Each row is a point on a tangle of strands that fork and nearly touch. The rows are in no order.
Two points are linked if the straight distance between their rows is under 44.7. Some points are linked to none.
(490): [ 15 -23   4 -13  -3   8   0   6 -13   2  -1  -3   4   0   6  10  -7 -10
   1   9   5  -7  13   8  -3  -8  12 -24  16   9  10   9   4   3   2 -14
  -5 -13 -12]
(44): [ 10 -38  -8  -8  -2   5  -9   4   2  -4   8  15  -2  18 -13  -3   0  13
 -28 -11  20  -8  12 -12 -15   3 -14 -22  15  -4 -13  -4  12  16  -4   2
   2 -20   5]
(1299): [-10  31   6   2   0  -6   1 -14   8   7 -10   7  -1   8 -22 -11 -17 -12
  26 -16 -19  -2 -11   2 -13   4   9  24 -12  -5 -15  -3 -30  -5  17  -5
  16  -4  22]
(1120): [-10  13 -22  13  -9 -14 -23   5  18  -9  -5 -18  -2  15 -13   3  -1  27
   0 -16  -5   1  -2 -11   2   6 -17  12  -4 -21  -7 -17   0 -26  -8   4
  10  -4  17]
(720): [  6 -42  13  -9  -4 -13  -9  -9  -5   8  -1  -1 -11  14 -26   9  -1   4
  -4   8   9   3 -22 -14  17  -6  16   5  11 -16 -14  -6 -20   3  -9 -10
   0   3   4]
(41): [ -4  36   8  -8   3  17   3  -5  10  -4   0 -16  -8 -16 -10  12  16   2
   3  30   1  17 -11  17  24  17  16  22   1 -12 -10  -3  -5  -4 -28   4
 -32  35 -12]
(698): [  1  -4  -6 -11  -3   9 -11  21  10 -27   7   1   0   3   4   9  11  15
 -31   6   6   6   9  -6   9   5 -23  -6   5 -12   6 -12  18 -18  -3   5
  -8   3  -4]
(314): [ -2  -4  15  -5  -1  18   2  10  -9 -12  12  -4  -3 -11   9  19  11   6
 -21  16  -1   7   5  13  20  -3   3  -9   2  -6   8  -5   5 -11   2  -2
 -13  11 -12]
(922): [ 12  -9 -18 -10   0  10  -2   9  -4  -4  -5   2  16   2  18   5  -4 -10
  -8  -1   4 -10  20   5  -9  -1 -11 -27  12  13  18   4  26   0   3   0
   3 -26  -8]
(971): [  1  -2 -27  -8   5  -7 -25   3   9   4 -19 -20   1  10 -18   6  -6   3
  10   3  17  -5   5   1  -5   1   0  -5  15   7   1  -2   7 -14 -13 -15
  14 -20   6]
(1230): [-10  25 -25   1  -5  -6 -21  16  27 -28   1 -18  -9  -2   0   3   4  22
   2  -1  -4   2   3  -3   8   7 -31  13  -5 -16  10 -13  -5 -29 -19   5
  -5  13   1]
(674): [  3  -6  36   7  10  -3   9 -16  -2  18  -7  -7 -15 -15 -12   8  -7  -4
  14  20   7   5 -13   7  15  -4  31   8  -2  21  -4  22 -17  15   9  -9
 -11  31 -12]
(223): [  7  15  -4  15   4   0  14 -11  -9   8  -7  18  17  -1  34  -9  -2 -29
  20 -15 -14 -10   8   0  -8 -10   8  -4 -18  25  20  10  -1  17  11  13
   6 -10  -2]
(1204): [  0 -17  30  -3  -3  10   6   2 -12   0  13   5 -11 -16 -10  14  16   5
 -17  11  -7  12 -28  -3  17  -2   6   1   0  -1 -10 -10 -16   6   1  -7
 -14  26  -7]
(1057): [ 14 -52  24  -4  -8   4   2   8 -12   6  17  -6  -1   2  -4   3   1   3
 -25  19   2   6  11  -2 -15 -12   7 -26   9  -2   1   3   6   9  -7  -1
 -11  -8  -8]
(71): [  7 -39  -2   0  -8   6  -1  -1  -6  -8  12  22   1  11   1  -7  -2   7
 -32  -6  15  -6  22  -8 -15  -1 -17 -26   3   2  -7   1  15  20  -2   3
  -1 -26  -2]
(701): [ -4  47   3 -11   1  13  17   0  19  -3   3 -15  -6 -17  12  -3   8  14
  18  23  -9  28  -3   9   6  15  20  28  -7 -10 -14   3  -5  -1 -22  -4
 -27  37 -14]
(664): [ 10 -36 -10  -9   3  -9 -21   7   7  11  -2  10  -5  25 -29  -2  -5  11
  -7 -12  20  -8 -11 -15 -11   4  -2  -5  16 -12 -17  -5  -2   9 -17  -1
  17 -16  16]
(270): [-19  36 -20   7  -2   5   2  15  22 -12   6 -17  -8  -2   2  -2  -3  26
  14  -5  -8  23  -7  -2  -1  18 -19  25  -6 -35  -8 -24 -12 -13  -8  -7
   7  20   1]
(863): [  5  11   0  -4   2  12  11   4  -9 -15   4  -1  10 -14  31   4   6  -2
 -12   1  -5  -7  18  14  12  -1  -3 -20  -1  10  20   3  10  -8  11   4
  -8   0 -10]
(1059): [  9 -45  -6  -9   0 -15 -11  -2   0  10   3  20  -4  22 -27  -5   0  10
 -18  -6  18  -7 -11 -17  -2  -1  -2  -1  10 -17 -17  -4  -7  14  -9   3
  10 -12  11]
(1273): [ -8  43   6  -6  -5  14  23   3  13   1   5 -14 -10 -18  22  -8   1  20
  20  15 -12  32  -4   4   1  13  26  28  -8  -2 -12   8   1   5  -8  -9
 -21  32  -8]
(110): [-10  30   6  -1  -1  -2   2 -13  10   1  -5  -1 -13   7 -21 -13 -13  -1
  26 -16 -21   7 -14   0  -6  15   7  29  -1 -15 -22  -9 -31  -5  15 -11
  19   7  24]
(688): [  8   6   6   2   2   9  16  -4 -16  -8   4   8   8 -18  38  -3   7 -13
 -12 -12 -18 -11  11   5   7  -5  -3 -23  -6  18  19  10   6   8  15   7
  -4   1  -9]
(404): [-17  34 -19   4 -11  20  15   9  14   0  11   7  -6 -12  25  -9 -20  16
   8 -27 -24  22  -6   5 -17  17 -13  29  -6 -14  -1  -7  -5  -3  13  -8
  14   7  16]
(865): [  8 -28 -16 -12   4  -5 -23   9  12   7  -9  -7 -10  22 -29   6  -2  13
   2  -5  20  -4 -10 -10  -5   5   2 -10  20  -9 -14  -4   0  -2 -18 -11
  18 -20  10]
(1300): [  3 -12  -6   2   1 -15 -20  -5  -7  10  -9   6  -4  19 -13  -5  -9  -2
  13  -7   9  -3 -15  -2   3 -10   7   7  -4  -7  -7  -5  -6  -1   1  -4
  13 -15  12]
(265): [  5  36  -6  18   2   5  23 -11  -4   0  -6   1  17  -3  31  -8   1 -18
  30 -16 -19  -1  13   9  -7  -5  10  -4 -15  27  24  14   3   9  11  10
   8  -5  -3]
(1090): [ -3 -16   2  -6  -5  12  -8  21   4 -27  17   2   3   1  -2   9  19  18
 -38  14   6  12  10  -7  11   5 -21  -3   2 -18   0 -16  23 -15  -5   8
 -12  10 -10]
(1040): [ -5 -11 -10   6   0 -12   1  -2 -12  22 -17  28  16   9   8  -6 -11 -25
  19  -2   3 -22  -4  -5 -22 -16  -1   3 -12  11   8  -1   6  15  -2  20
  12 -27   4]
(1187): [-10   6  -4   5  -6 -12   5  -3   4  -8  24   9  -5   4   6  -9  14  10
 -15 -29  -4   4  -9 -23  -9   0 -26   5 -13 -18 -13 -10   7   5   3   9
  11   6  17]
(607): [  2  20 -17  16   4  -7  -3  -7 -16   7 -19  -3  13   6   0  -6  -9 -22
  35  -4   3  -6   9  16  -7 -11  16   4   1  20  13   1   3   8   6   1
   7 -16   2]
(1326): [ -2  22 -29   5  12 -12 -16  -4  -3   0 -21 -27   8   4 -12  -4 -10  -4
  21   4   8  -1  15  19   1  -2  10   8  10   8   3  -2   2 -14  -3  -5
   8  -5   7]
(821): [  5  -4  40   8  10   1  22  -8  -4  14  -5  13  -3 -31  13   0   0  -2
   6  11  -8  -1 -11   7   6   0  21  -7 -12  34  13  33 -13  17  19  -4
  -5  18 -20]
(214): [-20  26 -11  10 -12   9   8   1  13   1  16  13  -2  -6  13  -7 -15   6
   2 -32 -20  11  -6  -6 -25  11 -20  21 -10 -19  -3 -10   2  -2  15  -2
  21   5  25]
(406): [ 17 -42  17 -11  -4  -5   6   5 -12  17   0  11   1   5 -11  -4  -8 -13
  -4  20   1 -21   3  -9 -20  -3  12 -25  16   6  12   5  -7  22  -1  -2
  -3 -23 -15]
(46): [ -6  21  -7  11   3 -10 -13 -13  -9   7 -20  -1   3  17 -23  -8 -14 -17
  31  -6  -4  -5  -9  13  -7  -6  16  13  -4   1 -11  -7 -17   0  14  -3
   8 -13  10]
(811): [  3  -5  44   2  10   8  12 -11  -5  20  -3  -1 -15 -22 -11  17  -2   2
   2  26  -1  12 -17  12  12  -1  20   1  -3  26  -2  28 -17  18   8 -11
 -17  35 -13]
(1344): [  5  -3  42   5   7   9  17  -5  -5  10  -2  11 -10 -32   8   7   3   4
   1  17  -6   7 -17  11   8   2  19  -6  -8  34   7  31 -12  13  16  -8
 -14  27 -16]
(636): [ -8 -25  13   1  -4  16   3  19 -11 -13  24   0   3  -8  -3  10  22  15
 -44  16   2  20   2  -3  11  -2 -14  -6  -2 -15  -4 -16  24  -4 -12   4
 -18  15 -16]
(960): [  1  41   5   6   8   7  31 -11   2  -6   2  -7   4 -20  27 -12   7   0
  26   5 -10   1  10   9   9  -1  23  -4   0  30  17  24   7   3   7   1
 -10  17 -12]
(1293): [-10  -3  14   4  -2 -14  16  -4   7   8  19  22   0   1   2 -20   2  -7
  -3 -15  -7   4 -12 -21 -11   2 -10  18 -20 -19 -20  -7  -6   5  16   6
  16   0  21]
(727): [ -9  35 -25   3   4  -5 -12  10  21 -26   1 -23  -9  -2   3  -2  -2  15
  11   5  -4   4  14  13  10   7 -22  11  -2  -9  11  -2  -8 -27 -19   6
 -10  18  -2]
(152): [  3  -7 -12   0  -4  -5  -1 -10 -10   5  -6  23  16   1  23  -4  -1 -20
  -5 -19  -7 -20   8  -3 -14 -13 -14 -12 -14  13  10   5  15  21   0  18
   7 -20   1]
(1022): [-10 -21   2  -3   1 -16   6  -7  -4  -9  25  17 -10   8 -14 -10  22  16
 -22 -18   1   4 -22 -34   5   5 -18   8  -8 -22 -29 -14  -6   4  -2   8
   5  15   6]
(1208): [ -7 -25   8   1  -6   0   9  -4 -12 -21  28  19  -9   1  -6  -5  18  19
 -42 -12   2   2   2 -14   4  -2 -22 -10  -5  -6 -14 -12   9  11   6   2
  -9   1  -4]
(738): [ -7  45   4  -7  13   9  10  -4  15   0  -3 -22  -5  -9  -1   0   8   6
  17  28  -1  17 -11  17  15  13  21  27   5 -13 -11   0  -3  -8 -23  11
 -24  42 -10]
(1223): [ -1  11   4  16   2  -5  10  -8  -5  16  -7  22  20   3  21 -10  -8 -31
  22 -11  -8 -10  -1  -2 -15 -10   8   5 -23  14   7   5  -7  10  17  12
  11 -16   6]
(1010): [-13  23 -23  12  -6 -10 -19  12  25 -20   0 -23  -8   6 -10   3   1  27
   7  -8  -7   8  -1 -10   7  10 -30  19  -4 -27   0 -19  -6 -28 -14   5
   2  11   7]
(330): [  2 -32  28   0  -1  20   1  20 -10   3  20 -17   1  -4   2  23  17   3
 -32  26   4  22  10   6   7  -8  -4  -6   1  -7   5  -1  14  -9 -23  -2
 -19   8 -12]
(1105): [  6 -12  23   3   1  -2   9  -5 -10   5   3  11  -3 -14  13  -2   1 -10
  -6  -2  -4  -7 -11  -3  10  -9  13 -10  -5  12   4  10 -15  10  11  -4
  -3   9  -8]
(696): [  5  41  -9  11  10   5  26  -9   1  -5  -3  -9  10 -13  31 -11   3  -6
  25  -6 -11  -1  16  13   7  -3  13  -9  -8  26  24  20   4   2   9   7
   0   5  -7]
(791): [ -8   3   6   4  -3 -13  10   0   2   0  22  10  -7   3   4 -13   9   2
  -4 -18  -8  10 -18 -22  -5   5 -12  14 -13 -21 -17 -10  -3   1  11   2
  14   7  19]
(1349): [  8 -22   6  -1  -7  -1  10 -10 -18  -5   4  20   7  -4  20 -10   0 -15
 -24 -11  -8 -15  10  -2  -4 -11 -14 -22  -7   7   5   6   6  19   9   8
  -6 -13  -8]
(583): [-18  35 -16   2  -3  13   9  13  20  -9   6 -12  -7  -5   5  -5  -6  24
  15  -5 -10  38 -10   1  -3  23 -10  33  -3 -37 -17 -24 -16  -7  -6 -16
   5  21   3]
(946): [ -6   9  14  -7  -1  25  -1   9  -1  -8  10 -11  -5 -10 -14  24  16  -1
 -12  34   3  16  -1  17  30  16   2  10   3 -13  -1  -8   0 -15 -21   0
 -27  19 -13]
(1147): [  3  13 -10  -8   1  11   0  14  -2 -25   4  -2   7  -8  26   6   3  -2
 -15  10   0  -1  24  15  13   5 -15 -15  -1   2  23   4  12 -21   5   7
 -10   1 -10]
(870): [ 11  -5 -21 -11   2   8  -6  15   9  -8  -9  -5  17   1  15   9   0 -10
  -4   9  10  -6  26   7  -8   3 -16 -28  16  14  20   5  21 -14   1  -7
  -1 -22  -8]
(767): [  8  18  10   4   5  13  24  -3  -8  -8   8   7   6 -24  42  -7   9  -9
   0 -12 -19  -9   8   3   2   0   6 -21 -13  22  17  18   2   9  14   6
  -5   7 -10]
(975): [  5 -16 -24  -3   0   5 -27  10  18   4 -10   2   3  16 -18   4   0  10
 -13 -23  20 -14   4 -12 -19   8 -11 -17  13   1  -8  -3  16   0 -16   4
  13 -24  12]
(1145): [  0   0 -13  -8   1  -9 -20   1   2 -10  -7 -14  -5   9  -5   9   5  15
  -4  -5   6   2  -4  -1  14  -2  -4   3   5  -9  -4  -6   0 -15  -7  -4
   9  -3   8]
(859): [ -8  26  -5   8  -1 -12 -11 -13  -3   8 -18  10   3  16 -25  -7 -17 -15
  29 -11 -11  -8  -8   6 -18  -5   9  14 -12  -3 -12  -8 -20  -5  16   0
  14 -14  16]
(204): [  4 -11  33   0   1   7  13   2  -7   2  10   8 -11 -25   6   5  12   1
 -12   4  -9   3 -20   0  10  -3  12  -6  -5  12  -4   5 -13   8  11  -5
 -12  22  -8]
(1034): [  6  13 -26  -8  -4  -2 -14  11  10 -16 -10  -6  10  -3  15   6   0   8
 -13  -8   1  -6  16   4   2   2 -22 -10   2   5  20   1  11 -22   1   6
  -3 -10   3]
(867): [ 17 -47  16 -10  -5   1   1   8  -6   9  11  -1  -3   9 -10   0  -5  -4
 -10  23   4  -9   4  -5 -23  -3  14 -32  16   1   4   2   1  15  -4  -2
  -5 -20  -7]
(436): [  1  11 -33  -4   8 -11 -15   2   4   2 -20 -22   7   2 -12   2  -9  -6
  17   5  13  -6  15  12  -2   1   2   0  15  13   8   0   7 -13 -10 -10
  10 -16   4]
(252): [  6   3  31  12   6   1  24  -3  -3   6  -2  14   2 -29  30 -12   2 -10
  11   1 -15  -6  -5  -2   5   3  21  -7 -16  34  11  32  -9  15  20  -1
  -3  12 -17]
(321): [ -9 -15   5  -2  -6  -8   9  -5  -9 -18  29  21 -10   0  -7  -6  25  15
 -33 -17  -2   2  -8 -25   2   2 -23  -5  -8 -10 -20 -14   0  10   4   5
  -5   8   0]
(1098): [  6 -33   2  -2  -7   4   2  -4 -12  -9   9  16   1   4   6  -7  -2  -1
 -33  -6   0  -7  14  -5  -5  -8 -16 -23   3   0  -2   1  14  17   5   4
  -4 -17  -7]
(902): [ -3  -3  22  10   1 -13  20  -8   1  17   6  20  13  -8  19 -21  -1 -22
  -6 -11  -7 -12  -8 -14  -9  -7   2  10 -27   0  -9   3  -5  14  15  11
  10 -10   9]
(422): [  6  -8  -1   4   8 -14   1  -5 -14  24 -21  -2  -1   9 -16 -10 -15 -26
  39  14  16 -15   0   6  -5 -12  23   9  11  15   8   6 -10  19   4 -10
   4 -15  -6]
(672): [  7   1 -24 -13   5   6 -13  15  19 -11 -11 -11   8   6  -2  10  -4  -9
   1  16  19  -1  25   8  -8   4 -15 -25  20   8  13   4  14 -23  -7 -15
  -5 -16  -8]
(134): [-18  39  -6   5  -2   5   3  -7  14  -3  -3  -8 -15   3 -18  -8 -18  12
  23 -20 -25   9  -9   3 -10  18  -2  29   2 -21 -20 -14 -26  -9  11 -13
  17  13  21]
(999): [ -2  23  16  -7   1  28   2  -1   2  -1   3 -10  -6 -16 -19  21  18  -3
  -9  35   0  16  -9  18  30  21   8  19  -1 -13 -10  -5  -6  -4 -26  -1
 -34  26 -15]
(911): [  4   4 -19  -9  -5   4 -18  15  15 -21  -2  -1   6   4   7   4   5  17
 -27 -12   4  -4  12  -5   2   6 -29  -9   3  -4  11  -5  17 -19   1  11
  -6  -6   4]
(225): [  4  18 -13   9   5  -8  -1  -8 -13   4 -12  -6  10   4   8  -5  -4 -14
  23  -7   3  -6   7  11   2  -9  12  -1  -5  17  14   3  -1   2   7   0
   7 -12   3]
(315): [  8  24   9   5  21  -3   0 -14  -5  11 -19 -24   2   8 -14  -8  -7  -8
  34  15   6   8  -2  18  14 -10  41  14  20   7  -6  11   1  -1   7   2
  -7  33  -3]
(1152): [ -4  -9 -11   6  -2  -9   3  -9 -10  16 -13  29  19   4  18  -6  -3 -27
   7 -10  -1 -20   3  -5 -23 -16  -8  -4 -19  12   8   0  10  20   0  22
  12 -22   4]
(24): [ -7  38 -27   8   9 -11 -11   1  14 -15  -8 -29  -3   3  -2  -4  -9   9
  16   6  -2   4  16  18   8   3  -9  12   1  -6   7  -3  -6 -28 -10   9
  -3  15   0]
(385): [ 15 -26  -5 -10  -4   8   4   6 -13  -1  -1   2   8   5  15  -1  -8 -12
  -9   5   2 -13  17   3 -14  -6  -3 -30  13  10  11   5  21  10   0  -7
   1 -24 -11]
(1014): [ 10 -28  18  -1  -2  -9   6  -7 -15  15  -5  12   4  -8   8  -4  -7 -17
  -9   2  -1 -15  -5  -5   2 -13  10 -12  -1   7  10   9 -11  14   8  -3
  -4  -6 -13]
(1039): [  4  14 -24   4   1  -6  -8  -5  -9   1 -11  -4  14   2  16   3  -3  -9
  11 -15  -2 -10   8  10  -3  -5  -1  -6  -7  15  16   4  10  -3   2   2
  11 -15   4]
(1102): [  9 -27 -18  -6  -3   8 -20   6  12  -3  -2  13   1  16 -17  -3   2  14
 -23 -25  23 -10   8 -12 -17   7 -19 -17  13  -3 -14  -4  14  10  -7   6
   7 -23  12]
(940): [ -4  45   8   1   5   7  28  -7   7  -3   5  -9  -4 -21  28 -12   8   9
  25   8 -11   9   3   7   4   4  25   5  -3  22   8  22   7   3   6  -4
 -14  22 -12]
(1031): [  3 -36   9  -4  -3 -20 -11 -10  -3  19  -8  -1 -11  15 -27  -2 -10  -4
  11  14  16  -1 -21 -11  13 -10  23   8   8 -11 -12  -3 -22   6  -3 -11
   7  -6   3]
(322): [  2 -19  -1   0   2 -15   4  -1 -16  25 -18   8   0  11 -11  -6 -14 -25
  30  12  12 -27  -5  -4 -12  -7  11   3  10  16  19   5  -6  17  -6   0
  13 -28  -4]
(671): [ -5   5 -17   5  -2 -13 -25   4  13 -10  -6 -17  -3  14 -11   5   5  23
  -2 -11   4   3  -4  -7  11   2 -10  13   1 -16  -6 -12   1 -21 -10   2
  10  -5  12]
(331): [ -1  -1  16  14   2  -9  16  -9   2  18  -4  23  16  -1  23 -18  -6 -26
   6  -8  -6 -14  -5  -8 -13  -9   2   8 -26   6   0   3  -7  10  19  11
  10 -15   5]
(50): [  2  -3 -31   2  -2   0 -29   9  11   7 -18  -1   8   9 -12   5  -8   2
   1 -15  14 -16   3  -8 -20   6  -8 -11   6  13   4   0  22  -7 -15   6
  16 -30  10]
(694): [ -4   1  -7   0  -9 -13   3 -10   2 -11  18  14  -1   3   8  -7  13  10
 -21 -33  -1  -5   0 -19 -10  -3 -31  -2 -17 -11  -7  -3  13  10   2  13
   7  -2  14]
(263): [ -4  42  10  -4  -2  12  27   0   9  -1   8 -11 -10 -23  28 -10   3  17
  24  13 -13  21  -3   5   1  11  27  14  -6  12  -2  17   4   4   0  -9
 -16  26  -9]
(825): [  0 -27  31  -2  -5   8   1  -1 -11   3   9   2 -14  -7 -23  21  11   6
 -14  16  -1  10 -29  -6  21  -6  10   6   6  -5  -9  -8 -22   4  -4  -7
 -13  25  -2]
(1348): [ -7 -28  10   2   2 -22   4 -10  -3   2  20  19  -7   8 -14 -11  15   8
 -21 -11   3   3 -26 -29   9  -1  -6   9  -7 -19 -26 -10 -14   2   2   5
   5   8   9]
(1269): [  4  14  24   7  16   0   0 -19   0  10 -11 -19 -10   2 -15   3  -6  -5
  25  19   8   8 -12  11  20  -3  37  19  10  10 -16  12  -7   6   7  -3
 -10  39  -4]
(118): [ 13 -11   0 -15   1   8   4   1  -9   0  -6 -15   9  -4   2  12  -1 -13
  12  16   7  -7  20  16   5  -8  16 -18  19  16  12  13   3   1   0 -17
  -8  -9 -13]
(838): [  6  -8  -7  -1  -6   2   5 -13 -15  -8  -1  18  12   0  27  -5   3 -16
 -21 -17 -11 -16  16   2  -8  -8 -16 -22  -9  14   9   4  17  21   6  13
   1 -15  -4]
(1138): [  0  -4 -10  -4  -8  -7  -2  -9   0 -13  10  15   1   3   9  -4  11   6
 -24 -30  -1 -12   6 -10  -5  -5 -26 -10 -12  -5  -4  -1  18  11   4  15
   1  -7  11]
(1137): [ -3  -1  27   4  -3  33   3  14 -10   7  15  -9  -5 -15 -10  24  20   1
 -19  33  -1  21  -1  19  25   8   1   5  -2  -9   4  -5   6  -8 -18  -3
 -31  18 -16]
(1245): [  2  -4  -5 -14   0  -3 -13   0   0 -11  -3  -9  -3   4   0  11   4   7
  -7   0   7  -3  -1   4  17  -4   2  -3   7  -6   2  -3   0  -9  -5  -8
   2  -3   2]
(574): [-18  36 -14  11  -5   2  -1  -2  17  -3  -1 -18 -10   8 -10   1 -15  14
  19 -19 -17   9  -2   2  -9  15 -11  18  -4 -24 -11 -17 -13 -17  10  -5
  17   6  15]
(616): [  3 -17   5   1   7 -17  -7  -9 -13  24 -20  -6  -7  14 -26  -9 -17 -19
  36  18  19 -12  -9   3   0 -10  27  14  12   5   1   1 -15  15   3 -10
   5 -10  -5]
(723): [-16  34 -12  11  -1  -2   2   6  15  -5   6 -19  -9   2   1  -1  -5  18
  14 -11  -9  15  -4   3   0  11 -13  16  -8 -20  -5 -18  -9 -16   4  -1
  11   7   8]
(604): [  2 -40   4  -3   1 -21  -4  -7  -4   6   9  20  -3  18 -21  -9   6   8
 -21 -10  11  -5 -17 -21  10  -4  -3   3   1 -19 -21  -7 -12   7  -4   6
   5  -1   7]
(88): [ -2  30 -26   5  11 -12 -10  -5   3  -7 -16 -25   7   1  -4  -6  -8   2
  17   0   3   4  15  20   7  -1   4   9   3   2   8   1  -3 -20  -1   4
   2   5   3]
(1004): [ -3  20 -14  13   9  -9  -9 -10 -17  11 -25   0   7  13 -20  -8 -17 -22
  37   0   1  -7   1  17 -11  -8  21  11   6  12  -1  -1  -8   4  11   0
   6 -16   6]
(36): [-23  29 -12  15 -16   0  -6  -2  17   0   6  -1  -5   8 -15   4 -18  14
   7 -31 -24   7 -10  -7 -14  14 -18  19  -5 -27 -12 -19  -8 -14   8  -3
  23   5  23]
(1292): [  6   0  -6 -15   4   1  -3  -3  -6  -6  -9 -16   3   1   1  11   0  -3
   7   8  10  -4  11  13  16  -7  13  -4  12   7   7   5  -2  -8  -1 -15
  -2  -2  -3]
(737): [  6  -4 -16 -17   5   6 -19  12  19 -11 -12 -15   0  10  -6  14  -2   0
  -5  17  19   5  16   4  -2   3 -11 -17  19  -3   7   1  10 -25 -10 -13
  -4 -11  -4]
(121): [ -7  -8  20   6  -1 -14  24  -6   5   8  17  26   7 -10  12 -24   4 -12
  -9 -11  -7  -4  -7 -20 -10  -2  -6  15 -27 -10 -17   0  -2  12  18   8
  12  -5  14]
(567): [  2 -17  12 -14  -3  16  -7  10   6  -8   5 -18  -2   8 -11  29   5  -3
 -14  32  13  12  12   9  12   2   0  -4  15 -10  -3  -2   4 -23 -14 -12
 -11   1  -8]
(125): [  3 -13 -21 -16   6  -1 -24   7  16   4 -17 -15  -5  14 -24  10  -2   8
   5   4  21  -6   1  -4  -5   4  -1 -13  21  -1  -5  -4   6 -13 -16 -14
  14 -20   5]
(166): [ -4 -18  -7   2   2 -11   4   1 -15  26 -19  20   7  11  -4   1 -12 -27
  27   7   7 -26  -2  -3 -18 -10   3   3   6  20  17   4   4  15 -11  14
  18 -33   1]
(513): [  2 -28   7  -4   2 -18 -10  -8  -5  26 -15  -2 -11  15 -31  -8 -15 -13
  25  17  19 -11 -14  -4   4  -8  27  16   9  -5  -5  -2 -18  11  -1 -10
   7 -14  -2]
(109): [  6  14 -17  -8  -2  10 -12  17   9 -28   0  -1   7  -3  20   5   0   1
 -14  10   6   2  25  12   6   5 -23 -14   8   5  25   4  13 -28   0   5
 -12  -1  -6]
(983): [  6  15 -25  -4  -1  -3  -9   3   2 -12  -7  -6  14  -3  19   5  -1   0
  -5 -14  -2  -9  16   7   2  -1 -14 -14  -1   9  23   3  13 -11   2   7
   1 -14   2]
(1303): [ -1 -19  31   5  -2  30   2  18 -14  11  19 -12  -2 -14  -5  24  21   2
 -24  29   0  22  -2  15  18  -2  -5   0  -1  -7   8  -4   9  -6 -16  -3
 -26  14 -12]
(348): [ 10 -46  32  -2  -6  12   2  13 -14   6  21 -16  -1   0  -2  15   7   7
 -28  24   3  19   8   3  -8 -15   1 -16   8  -4   1   2   7   2 -12  -2
 -15   4  -9]
(1277): [  7  14  20   8   3   8  30   2  -5   2   8  13  -2 -30  41 -15   8  -8
   4  -9 -24  -7  -1  -4  -3   8  11  -6 -17  24   8  26   1  13  15   3
  -1  12  -5]
(579): [  9 -35  12 -10  -5 -11   6  -4 -13  18  -6  17   1   0   1  -7 -11 -16
  -9   4   2 -20  -3  -7  -4 -10   9 -12   5   1   8   9  -9  23   2  -1
   0 -16  -9]
(1257): [  2   3  33  10  13  -3   4 -18  -2  13  -9 -11 -15  -7 -16   0  -8  -4
  21  24   7   7 -19   4  18  -1  35  16   1  15 -16  17 -13  10   9  -5
  -9  37  -7]
(402): [  6 -45  28  -8  -7  -4  -1  -5 -11   8   7   2 -10   5 -28  17   3   6
 -19  13   0   8 -22 -13  14  -8  10   0  12 -13  -9  -6 -21   5  -4  -7
  -8  10  -1]
(90): [-24  28  -9   9 -15   5  -4  -2  19   0  10  13   0   2  -8   1 -22   8
   4 -36 -23   6  -8 -10 -25   9 -20  19  -7 -25 -12 -15  -3 -10  13  -2
  26   5  26]
(697): [ -8 -30  14   1  -5  10   5   6 -16 -20  28  10  -5  -3  -5   3  21  18
 -42   3  -2  14  -2  -9   7  -4 -15 -10  -3 -11 -12 -16  13   6   0   4
 -13  14 -12]
(1011): [  7  -7 -15  -8  -8  -1 -13   3   3 -17   2   4   4   8   7   0   8  15
 -28 -21   6  -7   8  -7  -2   0 -22 -10   2  -4   2  -6  20  -3   2   9
   0 -12   6]
(127): [ -7   7 -34  11  -4  -7 -23   5   2   9 -21  -5  12   8 -12   6 -13  -4
  18 -12   8 -17   5   2 -23   1   0  -2   5  17   7  -1  21  -8 -14   4
  20 -31   7]

A fork is a point with three links. Follow the links from the first point to the second and name the forks in between, in order.
(821), (911) | (1034)
(214), (1299) | (574)
(321), (863) | (911), (1034)
(863), (697) | (1034), (911)
(1011), (1022) | (911)

Follow the links from the first point to the second, and from the first to the third. Name the last point that the two ways share.
(1039), (1147), (1022) | (1034)
(863), (121), (225) | (1034)
(270), (214), (225) | (574)
(636), (1187), (983) | (911)
(90), (270), (225) | (574)
(109), (604), (121) | (911)

Name the points in between on the shortest way along the links from the first point to the second, in order.
(767), (1208) | (688), (863), (1147), (109), (1034), (911), (698), (1090), (636), (697)
(204), (330) | (1105), (1014), (579), (406), (867), (1057), (348)
(166), (1349) | (1040), (1152), (152), (838)
(701), (960) | (1273), (263), (940)
(1004), (110) | (46), (859), (1299)
(331), (1138) | (902), (121), (1293), (791), (1187), (694)
